Each row is a point on a landscape with many valleys, with its height.
From any point a ball rolls to the lowest of the 2 points nearest to it. It stops when none of these is lower. Distance is the straight distance between rows; heights are no part of it.
Q113: [ 19   6   5  -9 -17   8 -17  21   8   4  24 -19 -18  30   2   4   7   0
 -10 -16  -9 -10  -4   3]  h=48.1
Q964: [-18  -4 -24  19   2  -5   8 -17   7   9  11   5 -45  10  15 -19   1  -1
  38  13 -12  -1   4 -24]  h=9.8
Q342: [-16 -12  12 -10   6   4   9  13   0   3  -4 -12   8 -17  -2  -4   1  -7
  19  -3 -45 -23 -10  -2]  h=29.7
Q787: [-16   4   9   0   1  -3   5   5  -8   6 -40  14  17 -14  17 -15   4  10
   7  -3 -17   6   0   1]  h=23.8
Q968: [ 13  14  -9 -16  -5   6  -7  41  15  19  15   1   7   8   0   8  -3  -7
 -15   3  -5  -7   8  13]  h=80.5
Q319: [  7   7 -20  -7 -13  -8  -5  17  12 -14  -1   2   8  23  11  10   4  -8
 -23  20  12 -16  -5  14]  h=53.8
Q168: [ 23   8  23  -4  -2  13  -6  24  11  12   8 -11  10 -13  -1  10  14   0
  -5  12 -24   2  -4  16]  h=77.8
Q441: [  0   6   9  -1  -8  -3  -3  -7  -2  -7   0  18  -8  22  -5  24  -1  16
 -22 -16  -3  -8  12 -25]  h=56.9
Q548: [ 27   9  -9  -7  -5  19   4  -5   0  15  11  -6   0  -9 -17 -13  -4  -8
   9  25  11 -13 -21  -3]  h=70.9
Q764: [  3 -16 -18   9  19 -16 -18 -20   7 -19 -22 -11  -7   8   6  -5  -3   8
   8  -2  24   5  15  -5]  h=75.2
Q938: [-20  -9 -13  18   3 -20 -10  -2 -11  12  -3   0  15   1  15  -4 -14   9
  13  -8  23  13  24  -1]  h=62.0
Q54: [-16 -10 -23  17  17 -32  -6 -18  -9 -19  -2  10 -12  -6  13  -8   1  15
  19 -11  -4  -3  -1  -4]  h=69.0
Q45: [  7 -10   2  -1   7 -35   1  -9 -12  -7   9  -8 -20   4  28 -11  11  -4
  35  12 -13   0   2  -8]  h=31.8
Q642: [ -6 -10 -12   8  -8 -12  12  -4  -9  19   8 -16  -4 -15   1 -22 -25 -11
  20  -6  17  12  16   5]  h=64.1
Q562: [  0  -3 -10   0  18  11  -3   1   8  -4   0  -3   5   2   2  15  11  16
 -17 -23   6  13   7  -4]  h=54.1
Q873: [ 24  12 -13   5  -6  13   1   9  -1  -2  -8   1   8 -16 -27   6  25   5
 -29   9  13  19  -4   6]  h=74.7
Q681: [-19  -5  14   1  -3  15   7   9  11   1  -5 -13   9 -20  -7   1  -9  -7
  -1  -9 -37 -21  14  -1]  h=27.1
Q465: [  3   2  15   1   1  26   5  12  13  16 -21  -1  16 -16   3  16  12   5
 -14  -2 -12  13  18  -7]  h=76.2
Q694: [ -7  15 -19   6 -14   8  -9  18   3  11   8  10   8  13   9 -20  -4   8
  -8  -3  15 -17 -18  12]  h=69.2
Q133: [  7  -3  23 -10   9  11   6  18   5  12   0  11   7  23 -14 -12  -9  10
   2  -5 -10  -7 -34 -18]  h=30.7
Q25: [  7  -8 -12   0  15  -1  -5  -7  -4   1 -23 -13   8   0   4 -18 -10   4
  14  -1  24  18  11 -12]  h=76.1
Q380: [ 17  -1   9 -16   8  -4 -19   5  16  -9   3 -13  -2  18  16  18  -2  -4
  -7  21   5 -10  15  -3]  h=84.5
Q568: [ -3  -6   1 -13  16  -3  -9  -6  -7  -3 -22  13   2   5  10  -5  -9  15
   2   3 -11  -6  -1 -20]  h=25.1
Q779: [ 13  16   4 -10  -6   3   4  14   7  19  20   7  -1  -3   7   8  -4   3
 -27  -2   3  11  15   9]  h=81.7
Q867: [  2  -4  24  -3   9  -2  -9   5   5   5  -9 -12   5 -10  16  15   1   2
   5   1 -23   6  19  -1]  h=23.7
Q366: [ 29   7   7  -1  11   6  -7   1   5   0 -10  -5  -6 -12  -8 -21  -7  -1
  -4  22   8  13  -6  12]  h=81.2
Q918: [  7   6   0 -11 -14   6  -9  15   1 -16  18 -16  -9   1 -23  -7  -3   0
 -20  -5  -1 -16 -16  16]  h=62.5
Q56: [-21 -15  -6 -11   7  -9   5  27 -14  15 -17  -2  22  -7  -3 -19  -7 -20
  38  10  -8 -11  -5  -5]  h=67.0
Q33: [  2  -7   8 -11   7 -14  -8 -25 -20 -17  12   3 -35   3  14  -9   2   3
  12   0 -15  -3  -6  -4]  h=15.9
Q46: [ 10   7  13   6   5   1  -8  -1 -10   9  14   1  -3 -46 -27   2   8  -8
   3  16 -25   8  -2  21]  h=67.7
Q778: [ -3   7   0   7   0   8   3   7   2  16 -24   5  26 -32 -10  -2  -5  -1
   4  15  -3  -1  16   1]  h=75.7
Q312: [ -2  -2 -18   6 -14   4   5  -3   2 -18   2  -6  -4  21  -7  13  21  12
 -26 -28   7   4  -6 -11]  h=57.1
Q605: [-20  13 -29  15 -17   7 -13   0   3   8   7   3  -5  15  13 -30 -13  -6
   6   0  21 -27 -13   4]  h=67.6
Q600: [  6  -4   9 -19  19   8   6  -2 -16   1   7  -2  -6 -37 -25  -8  -4  -5
  10  -3 -14  24   5   9]  h=30.8
Q118: [  2   7  16  -8  -4  -4  -6   1  -6  -6  -5 -11   3 -38 -12   2 -12  -5
   4   9 -19   0   7  26]  h=66.7
Q573: [  2  -3  23  -5   4  -3  -2 -25 -12 -28  -5   5 -13   0   3  10   4   6
  -1  -4 -11  -6 -12   0]  h=20.0
Q17: [-22  -3  -4  12   1 -19  -5  16 -17  26  -1   3  29  -8  11  -7 -22  -4
  18   6  13   4  16   3]  h=63.3
Q26: [-20   1  -9   7   2 -15  -3  -9 -11  10   5  11   6 -11  17  10   5  17
   5 -20 -22 -11   5 -13]  h=61.0
Q135: [  0   1  -3  -1  17   2   9 -26 -10 -11  -3   7 -15 -21   0  -5  -2  -3
   5 -22   6  20  -3  20]  h=27.8
Q691: [ 12  17  -1   8 -18  11  12 -11   7  -9   1   4  -5  -1  -3  -4   4  -5
 -24   9  27   5  -5  13]  h=34.6
Q496: [-11   2 -19  24  -6 -27  -9   7 -29   5  -2  -5   1   5  23 -13  11   6
  44   8  -4   5  12 -30]  h=13.3
Q891: [  3  -9  18  -4  11  -1  11  -6  -1   3 -15  -6  12 -22  14   7   7   3
  13   0 -15  22   4   8]  h=20.6
Q383: [ 23   7 -19   6   3  17   8  -3   8  -8  -8  -5   0  -8 -10  15  18  -6
 -22  -3  26  27   9   6]  h=73.7
Q378: [-10  -2  -4  10  -9  12  12 -26  -5  11  13 -20  12  -6  24  -3  16   7
  15  -8  10   1  -9 -10]  h=67.4
Q507: [  8  -7  12  -2  17 -21 -12  -8  -4  -3  -1  -6 -11  -5  16   7  -5  11
   8  -5 -14  13  28  -8]  h=26.6
Q181: [  7  21 -16   4 -18  16   5  17   1   7  -7  -2  17  -3 -15  -5  16   8
 -17   8  11   2 -13   5]  h=75.8
Q172: [ 15  -2  13  -2  -7   1  -8 -10   0 -12  26   3 -31  40 -17   4 -11   0
   7  -2  -3 -27 -13 -23]  h=66.9
Q323: [-17   4 -20  11  -6  -1  -7   0   0   8  -7 -13  -3   2   7 -39 -18  -5
  21   4  23  -8  -5   4]  h=66.4
Q928: [ -3  -3  29   3   5  -4  -1   8   0  -2  -3  17  -3  30 -12  -3   0  23
  -1 -14 -26  -8 -25 -25]  h=33.0
Q982: [-18   8 -15   3  -9   1   3 -19 -17  14   6  14   9  -9  19  -3  -1  13
   3 -27   6  -6  10  -6]  h=59.9
Q449: [ 18   5  22 -16  -8   3  -5   4   7 -16   2   2   4  23   6  27   8  -9
 -25  25   7   1   8   1]  h=86.1
Q170: [ -2   2   3   2   1   5  16 -18  -9   4   8  18  -5 -11  -4  -4  -8   9
 -13 -19   2   7 -11   4]  h=25.6
Q640: [  9   4  10  -5  -8  16  -7   5  -6 -21  15  -3   3 -12 -25  28  22  -7
 -28  14  -6  18  11  21]  h=70.7
Q935: [-11 -13 -12   1  -1  -7  25 -31 -16  -9   8  12 -26   5   8 -13  15  -1
  24 -12  -2 -11 -17 -24]  h=66.5
Q602: [  4  11   7  -9  -3 -13  -4   3   1   1  -6   2   6 -21   9   1 -19 -10
   8  12  -7 -16   3  22]  h=65.1
Q23: [  5   5  -8 -12   5   8   3   7  -9  11 -14  -5  12 -24 -19 -22  -7  -1
  10   7  -8  -8 -20  -1]  h=65.4
Q238: [ -9   3 -21  12   8 -20 -14   1 -13   2  -2   4  -3  11  20 -17   4  12
  36   7 -11 -17  -7 -24]  h=10.6
Q256: [ -4  -5  -8  19   5 -12  -5 -22   3  -6   2 -21 -30 -13   6  -4  -4   3
  15 -30   4  17  22  11]  h=62.7
Q287: [ 31  20  13  10 -12  -4   3  10   0   8  14  19  -1   2 -31   9  23  -5
 -30  27  -1  10  -9   7]  h=40.6
Q210: [  4  -4  14  -4  -6  14  10 -12   8   4  30   2 -21  28 -10  -6 -16 -10
   6  -1   7 -18 -24 -12]  h=68.0
Q446: [-11 -16   6  -6  14   0  -8   7   4   4  13 -18   1  -3   4   8   2   9
  10  -8 -35 -27 -13  -9]  h=32.1
Q145: [ -9  10 -18  14 -20  12   4 -18   6  -3  -3   4  -1   9  14  -1  10   1
 -17  -8  33  -3   6   7]  h=31.3
Q907: [  3   6  -7   6  18   6   7  17  14   9  10   4  14  -8 -10   5  10   6
 -21  10   1   9  -3   7]  h=45.7
Q482: [ 12   2  -8  -9  12  -7  -5  15  14  -8  -4  -7   7  -4  -4  10   0  -4
 -24  23  16  17  27  10]  h=49.9
Q436: [ 14   4  28 -12  -3  -1 -17   2   2 -16  10   8 -11  37  -9   8  -7   2
  -5   2  -3 -19 -14 -10]  h=65.2
Q350: [ -7  14 -11  -3   5  -5 -15  21   7   1 -13  15  10   7   3 -14 -14  10
 -11   3  -3 -22 -11  14]  h=70.5
Q162: [-26  -3 -17  30   8 -10 -10  -9 -35  -2 -20   1  21  -4  12   6  10   4
  35 -29   9  16  12 -10]  h=17.9
Q883: [ 24  -2   1  -6   9  -5 -13  -1  15   4   3 -18  -2   8  14  -1 -19  -6
   9  26  21  -3  12   5]  h=83.2
Q376: [ -4   1   4   3  -6   5   3 -12  -1 -25  17   0 -16  14 -19  13   5   6
 -27 -27   9   4 -11   4]  h=58.5
Q661: [ -3  13  18   2 -20   4   0  -4  -7 -18  30   2 -19  10 -35  -2  -7  -2
 -21 -16   8   3 -14  17]  h=59.8
Q567: [ -5  -7 -24  18   4  -7  -9 -21  13 -10   3 -14 -10  16  14 -11   1   7
  15  13  14 -18  -6 -13]  h=73.5
Q852: [  6  -1   1 -12 -11  16  -5   0  12  -6 -25  -9  25   8   3  22   9   2
 -15  16  16 -15   3 -12]  h=78.3
Q637: [-16  -2  20   1  -7  12 -13  12  11 -15  -5  -5  -1   0  -5  15   3   2
 -18  -9 -35 -27  12   3]  h=23.6
Q593: [ -5  -1 -25  12   0  -1 -10  -9   4 -14  -8  -6   3  13  11  17  23  16
 -12 -21  15   3  11  -7]  h=55.6
Q682: [  1  19  -2  -7 -15  14   2 -11  -4  16  -5  20  11  14  16  -9 -13   1
  -4  14  29 -15  -3  -8]  h=56.5
Q353: [  5  -6   1  -4  14  12   5  21  18 -12   5  -4  13  -4 -27  16  17  -2
 -24  24 -10   0  -7   6]  h=41.8
Q397: [ 25  23   0   9 -23   0   9  27   4   6  21   3 -12  10 -25  -3  21  -4
 -30   7  -6  20 -14  13]  h=43.2
Q915: [ -4  -1  -2  -4   1 -12  -2  -6  15 -21   1  -6   7   5  11  17   7   4
 -15  12  10 -21  -2  11]  h=57.4
Q452: [ -7 -12  -5  24   2 -15   1   0 -10   4 -23  -2  22 -17  -2  23 -16   2
  17 -16  17  13  24  15]  h=65.5
Q872: [-11   6   4  -9   2  -1  -5  25  15  -7  -2  21   4  24  -9   2 -10   6
 -29   1 -12 -21 -10   4]  h=72.1
Q307: [ 19  -9  -2 -15   7   7 -10  13   8  18  14  -7   5   5  11   3  -3  -8
  31  -7 -10 -25 -21  -4]  h=19.2
Q789: [ -6  -6  -6  -9   8 -14  12 -27 -16 -24 -12  11 -24 -11   9 -18   9  -4
  15 -18   3  11  -6   3]  h=29.4
Q97: [ -3   4   6  -3 -15  18   7   8   7  11 -20   0  29 -12  -5  12  -2  -1
  -8  13  -3 -20   9  -3]  h=76.8
Q904: [ 16   7   8  -6 -13  -6   1  22  13 -15   3   3   2  55 -14   5   4 -16
  -9   7  11   3 -25  -3]  h=55.4
Q534: [  6  -1 -19 -16   0   4   6  15  14   1  -5  -1  25  14   3  19   7  -6
 -23  26  18   9  16  -5]  h=46.1
Q648: [-19  -3   0  -9   7 -19   0   4  -6   8  -8   7   5 -21   3  -9 -19  -2
   9  -4 -16 -11   5   6]  h=63.7
Q355: [ 25   7   1  -7  -1   9 -22  36  18   9  13  -7   6  -1  -1  11   5  -9
   9  10  -9 -15  -9  22]  h=79.1
Q201: [  2  -6 -17   1   5   1 -21  10  -1  12   3 -10   9  15  15  -3   6   8
  35  -4 -11 -28 -16 -24]  h=14.8
Q754: [ -1   2 -12   3  -6   1  -3   4  22   1  19  -9 -19  22  14 -10   1   0
 -15  -3   9  -3  -1   9]  h=25.2
Q352: [-11  -7   2   0   8  -3  -1  -1   4  -2   6 -23  13 -21  -1  10   5   8
   4 -10 -12 -13  -7   5]  h=34.9
Q499: [  8   3  10 -16 -21  -9  -2   4  -3 -24  -1   1  -3  38 -18  26   5   2
 -29  -7   0   0   3 -18]  h=59.4
Q829: [ -6 -21   6   8  -3 -40  15  -6 -18  -5   5 -10 -17 -12  14  -6 -10 -13
  24  -9   2  17  14  12]  h=31.6
Q737: [ -4 -20  -6  21  -9 -13  12 -17  -2   6  -2 -26 -21 -15  -1  -5 -16 -11
  25 -18  20  24  20  14]  h=63.4
Q126: [ 10   4  20 -20 -25   3   4  21   3 -15   8  -7  11  30 -26  28   5 -11
 -21   0  -9  -6  -5  -5]  h=62.2
Q438: [ 20   5  28   4  -9  19   6   6   3   8  -6   2  11 -19  -8  17  14   7
 -16  10 -13  15  -2   5]  h=76.9
Q498: [  3   7   2 -11   3   7   6  -8   7  12  -8  13  13   1  11   8 -10   8
 -16  12  15   4   7  -5]  h=54.6
Q57: [-10 -13  24 -10  16   8  21  -9 -10  -4 -14  16  -1 -22   7  11  14  -9
  10  -6 -26  24  -1  -1]  h=18.3
Q477: [ -3   7 -14  -6 -11  -4 -10   3   1   4  18   4  -8  15   7  16  -2  14
 -19 -14  -2 -15  20 -18]  h=55.2
Q839: [ 19  -1   1  -5  12  10   2  10  12  15  28 -13   1   5   5  -5  -3  -4
   7   7   0  -8 -15   8]  h=23.5
Q651: [ -1 -25  -1   0  12 -43  18  -7 -23 -15 -11   1 -22   0   9   1   3  -8
  28  -8  15  20  26  -7]  h=33.7
Q706: [ -3  -7 -11   3  13  -4  -5 -11  10 -17  -4  -9   2  18   6 -16   2   6
   8  14   7 -25 -36   0]  h=72.2
Q239: [-10   1 -15  16  12  -9  -2 -20   0   5  -8  11  10  -6  18  10  -3   7
   6 -20  17  15  23   6]  h=61.2
Q864: [  4  -4  13 -12  19   3  -5  -4  -8   1   4  -9  -5 -28  -3   4 -12   3
   6 -26  -8  26  19   5]  h=28.7
Q522: [  9  12  35  -4  -3  12   1   8   4  10  24  19   0  -1  -1  17  -2   2
 -22  10 -13  12   6  14]  h=82.6
Q193: [-23 -11 -16  17  20 -19   9 -22   3   0  18   6  -9  -3  20 -11   2   7
   9 -13  -2   2  -8   1]  h=68.1
Q151: [-13 -15   1  10  19 -31  -2  -9   3 -12 -12  -3   5 -12  14  -4   0   7
  10  -3  -7   6   0  13]  h=69.9
Q998: [-12   4 -26  21  -5 -19   3 -15  -9   4   5  14 -26   9  33 -24  13   5
  38  13  -5   4   4 -23]  h=7.5
Q349: [ -4   8   3  -3   2  11  -3  32  14   3 -13  17   7   3 -21  -7  -2   3
 -28  11 -15  -4   2   2]  h=73.6
Q869: [ 16   9  -1   5   4   8   1  -7   5 -15   4  -2   5 -21 -12  31  27  -6
 -21   1  11  29   9  28]  h=72.4
Q609: [  8   8  -3  -7 -13   6  10   6   8   3  -4  18  18  -6  -8  30   9  -9
 -30  25  10   2  10   3]  h=41.7
Q849: [ -3  -5  -7   7   2  -8   5   1  -7  27  -5   6  18 -47 -29  11  -9  -9
  10  14  -3   3  20   3]  h=74.6
Q521: [ -2  -5  -5   7  -1  -6   1 -23  -2   4  15  -3 -39   1  18 -14   0   3
  20  -5 -15   0   6 -14]  h=12.6
Q912: [  2 -10  18  -7   3   8   2  29  19 -23   2 -10   9  26 -22  17  16  -4
 -20  16 -16  -5 -19   6]  h=46.3
Q620: [  9   4   7   5 -17 -12  -1   8  20 -17  19  13 -23  67  -9   4   1 -21
  -6   3   8  -7 -13  -8]  h=58.8
Q386: [ -9   5  -8 -10 -12   4   9 -17 -22  25   9   7  -3  -1  27 -11  -4  -1
  18 -10   2  -7  -1 -17]  h=58.9
Q143: [ 13  12  12   0 -12   6  15   1   2  -1   8  19   2   4 -20  11   4  -2
 -30  12  11   8 -11   6]  h=37.7
Q843: [-13   0   6  -8   8  11   3  11   6  -6   5  16   2   8 -12  18   2  13
 -36 -20 -10   8  10  -2]  h=52.2
Q473: [ 13  -8   4 -27 -15   9 -10  17  -4 -22  20 -22  -4  31 -16  22   5 -14
 -21   7  -5  -8   2  -1]  h=64.9
Q40: [-17  -5   2 -10  13  13  -7   3 -11  11 -27  13  22   8  14 -13   0   7
  10  13  -1   3  -8 -27]  h=27.4
Q569: [ -7  14  -6  -9 -15  15  -8  -6 -24  23  -3  11  16  10  18 -18  -9  -1
  17   7  14 -15  -9 -16]  h=57.8
Q200: [-32 -11   2   1  13  -2   5   9 -18   6 -33  13  27  -4  19 -16  10  -2
  21   2  -8  14   7 -16]  h=25.5
Q213: [-11  -2 -18  20  -9 -18  -4 -11 -33   1 -21  -5  -5  -4  11 -13   7   3
  35 -30  10  17  16 -14]  h=19.3
Q275: [  4   4  -5  11   7  31   2  20  10  13 -20   9  17 -24 -25  11  16   9
 -16  -2  -8  18  11  -5]  h=75.3
Q835: [-11 -18  -9  -4  22 -10   6   2 -10   6 -22  -3  19  -5   2 -24  -2  -2
  24  12  14  25  -2  -9]  h=76.7
Q937: [ -3   4 -11  -3 -33   3   2  -3   7  -7  26 -24 -31  19   0  10   5 -12
 -24 -20   2  -6  11   2]  h=51.8
Q502: [ 15   6 -13  -9 -34   8   2  15   7  -3  13 -18 -19  39   1   7  13 -12
 -18 -16  -2  -1  -3 -10]  h=50.1
Q588: [-17 -25   3  15   2 -18  -1  13 -26   6 -28  -4  31  -9   2 -13 -11  -4
  29  10  13  24   9  -4]  h=77.2
Q760: [-29  -2  -7  20   0 -21 -15  -6 -33   4  -7   4  22  -3  20   1  15   8
  36  -2  -3   5   9 -27]  h=15.6
Q481: [ 25   7   6  -5   4   6  -8   3  14 -13   4  -6 -19  12   4 -17  -9 -10
  -6  21  16  -3  -5  12]  h=82.1
Q722: [ 13   2  -3   2   9  -1   3   4  12  11 -14   2  23 -13   8  10   3   4
  -8  13  19  23  22   6]  h=52.6
Q622: [-14   7 -19  18  -9  -1  -1 -14  18   4   7  14 -19  20  17 -11  -1   0
 -15  -3  19  -7   4  -2]  h=28.6
Q591: [ 26  13  11  -5 -16  11   0  28   5   1  15 -17  -1  14  -8   4  13   4
 -21  -4  -6   7 -14  10]  h=45.8
Q224: [ -8  -2 -18   7   4 -14   5  -7 -23   2 -22   2   7 -16   5 -15  -9  -3
  21 -25  16  26  12   8]  h=20.7
Q105: [ -6  -4   4  -1  24  11   7   8  10  13   0  19   6 -25  -8   5  -4   1
 -12   7 -13  12  10   6]  h=48.4
Q823: [ 15  10   0   5  -8   1  -9  -8   7 -12  -5   4 -27  26   5  -7   5  15
 -20  -5   7  -2  -2 -11]  h=39.0
Q311: [-16  -3  12   4   4   6  21  -8  -6   5  -9  31  14 -13   6   1   5   9
  -5  -5 -14   8 -18   7]  h=23.2
Q979: [ -6  -2  -3  -8   1   0  11  15 -12  18 -19  -7  25 -28 -14 -17   2 -12
  34  23 -13  -9 -15  -2]  h=66.2
Q475: [-15  -7  -6   7  14 -10  -3  -7   0 -10 -15   0  19  -3  14 -11   3  12
  15  11   0 -11 -23   4]  h=71.0
Q394: [ -3  -6 -13   6   9 -19   0  14   1  12   1 -18   1  -9   0 -37 -19  -8
  26   4   7  -1 -10  15]  h=65.3
Q443: [  8  -5   3  -5  15  15   7 -23 -13  -8  14   3 -18 -28 -26 -10  -2 -12
   0   1   5  21  -6  15]  h=30.0
Q990: [ -9   6  -2  11 -23  16  14 -25  -2   7   9  -6  -2   3   8  -7   8   6
   4 -18  11 -13 -23  -5]  h=66.8
Q425: [-13  -5  -9  -2 -15   9  19 -30  -8   8   7  -5 -28  -1   9 -24   3  -6
  17 -12   2 -12 -18 -11]  h=65.7
Q831: [-21   3  -9  -5   6 -14 -11  10   1  12  -1  17   2   1  11  -2 -14  10
   9  -9 -27 -26   1  -5]  h=62.3
Q809: [ -2  -2  23 -15   5   4  -5 -14 -12  -4  17   4  -9 -18  -1   8  -8   1
  -6 -10 -16   7   8  12]  h=26.3
Q232: [  1   3  18  -9  -1  13 -11   0   5 -19  -5  -4   8 -17  -6  33   6  -2
 -22   5  -4  11  27  18]  h=68.9
Q749: [ 26  15   1   8 -14  15   9 -12   3  16  26  11 -15  -6 -24  -6   0 -17
  -9  30  14 -10 -17   2]  h=70.0
Q8: [  3   6  17  12 -18  -3  -5 -10  22 -19  24  10 -38  42   1  -2  -5 -13
  -5   5  11 -14 -17   6]  h=61.3
Q663: [-16   1 -13  -5   8  -3   5  -7 -20  -2 -26  20  10 -14   7 -17   2   6
  10 -17   1  13  -2   7]  h=22.1
Q59: [-19  -7  23  -6  19  15   3   8   4  -2   0  23  -1  -8 -10   5 -11   7
 -18  -9 -29   3   9  -1]  h=50.3
Q258: [-17 -17  -6  11  -3 -20   6  14 -19  16  -7  -4  24 -25  -9   1 -28  -1
  17  -9   7  15  18   6]  h=64.4
Q701: [ 14   1   8 -10  -5   7 -12 -14   3 -10 -22 -10   1   7   8   4   0   8
  -3  10  11 -21  -6 -12]  h=79.5
Q677: [-12  -9   3  13   8 -16   0 -13   1  -5 -26  -4  13 -18   5  35  -7   0
   9 -22  -6   1  33   4]  h=66.6
Q474: [ -1   4 -11   6  12  -9 -14 -19  -3  -9   2   0 -13  -8  11  11  -4   9
  -6 -32   5   6  20   8]  h=61.9
Q271: [ 14   7   9  -2 -20  24  14  -7   8   7  28   2 -26  10 -27  -8 -18 -21
  -6  13  19 -12 -19  -1]  h=69.1
Q876: [ -4  -7 -14  15   9  -8 -10 -21  17 -13 -11 -20 -34   7  10 -22  -6  -1
  14   3  13   1  10  -6]  h=74.4
Q142: [  9  13  -7 -14 -10   5  -7   8  -4   3  -2  -5   2 -16 -19 -10 -19   1
 -11   1  -1 -21 -11  14]  h=64.2
Q518: [ -3  -7  13   2  16   4  -2 -16   6 -17 -16  -3  12 -23  -4  34   1  -6
   0  -9  -1  10  20  12]  h=67.5
Q644: [  5   9  -8   8  -1  13  -1  25   7  16 -19  20  10 -16 -31  -1  19   6
 -28  21 -13   4   6  -2]  h=74.5
Q819: [ 15   5  25  -8 -10  -3  -2  39  16 -21   6  -1   7  46 -28  15  10 -19
 -14  17 -13  10 -22   7]  h=51.0
Q296: [ 13   1 -12  -6   3  10   5  -2   1  15   9 -31   4 -21 -14 -16 -11  -5
  12  10  16   0  -3  -1]  h=71.9
Q82: [ -6 -13  13  -4  16  18   5   5  15  -6  -3 -14  17 -15 -14  13   8   3
  -7   7 -14  -5  -3  -1]  h=37.8
Q727: [  7  -8  13 -19  12   9   2   7  -1  11 -11   8   8  10   5  -8 -11   3
  14   7 -20 -15 -19 -18]  h=28.2
Q363: [-11  -5  40  -8  -4  13  -7 -13 -10 -16   3  11  -4  -3  -3  22  -1   7
  -7  -4 -25 -12   5   1]  h=23.4
Q635: [ 15  -2   5  -9   3   7  -1 -13   4 -10  -9 -12  -5  -6  -3  -2  -2   7
  -8   2  11   8  -7   2]  h=80.4
Q52: [  4   2 -13 -12  -8   6  -9  -4   1  -3  22 -19 -25   9  -2  11   2  -1
 -21 -21   5   3  29  -9]  h=53.3
Q357: [  6   0 -15   6  16  -1  12 -11 -18  18 -11   7  11 -44 -29   3  -2 -11
  20  -3  -1  21   9   5]  h=73.8
Q834: [  2   9  13   2 -19  13  -1  -2   5  -7  28 -15 -27  13 -17 -11   0  -7
  -9 -13   2 -15 -22  12]  h=61.1
Q945: [  4  -2 -13  -1   7   5   5  -9  -5  10  -1 -14  12 -31 -16  -3  -9   2
   9 -17  12  10   5   2]  h=72.9
Q582: [  1   0  -5  -4   9  -6  -4   3   8  16  12  -7   0   7  15 -10  -5  10
  -4  -5  -3  -3   0  -2]  h=20.8
Q647: [-12  -7 -15  -6   0   5  24 -15   0  15   9 -10 -16 -10   3 -29 -12 -16
  19   1  11   3  -5  -2]  h=65.0
Q334: [ 17   8  15   4 -22  18   4 -14  13  -3  -3  -5 -21  19  -2  -4   1  -3
 -18  -2  22   5  -1  -7]  h=37.1
Q230: [-14  -7  -9  -3   8 -32  -5  18 -11   5 -14   1  11   1  13 -28 -20 -12
  35  12   3 -10  -9   8]  h=66.3
Q141: [ 28   9  21   0 -19   0  -2  -5  12 -13   6   5 -16  38   7   4  -6 -10
  -1   8  15 -17 -20   4]  h=63.2
Q783: [  5 -10  15   2   9 -29  -2  -8  -2   2  12 -14 -16   0  28  -6  -6  -4
  20   0  -8  13  11   9]  h=29.5
Q194: [-21 -14 -11   3  12   0  14 -25  -6   5  20  11   1   9  13 -12   5   5
   9  -8   3  -9 -21 -15]  h=67.1
Q370: [ -1   4 -21  -3   2   3  -8  30  18   1 -10   8  29  13   6   6   3  -4
 -12  32  13  -8  -1   8]  h=50.0
Q606: [-22 -11  23   1   8  19  27 -10   2  -5 -21  35   9 -11   7   7   2  -7
  -7  -8 -31   8  -3  -6]  h=20.9

Call two points neighbours if one is among the 2 nearest of the other. Go from one point of each pair to the other, from neighbour to neighbour, staying as low as possible. Name the highest point that can't be avoided.
Q238, Q582 | Q839
Q394, Q135 | Q56
Q238, Q568 | Q40

For each start below, name the point where the ball stops.
Q82 | Q998
Q968 | Q394
Q873 | Q239
Q46 | Q998
Q522 | Q394
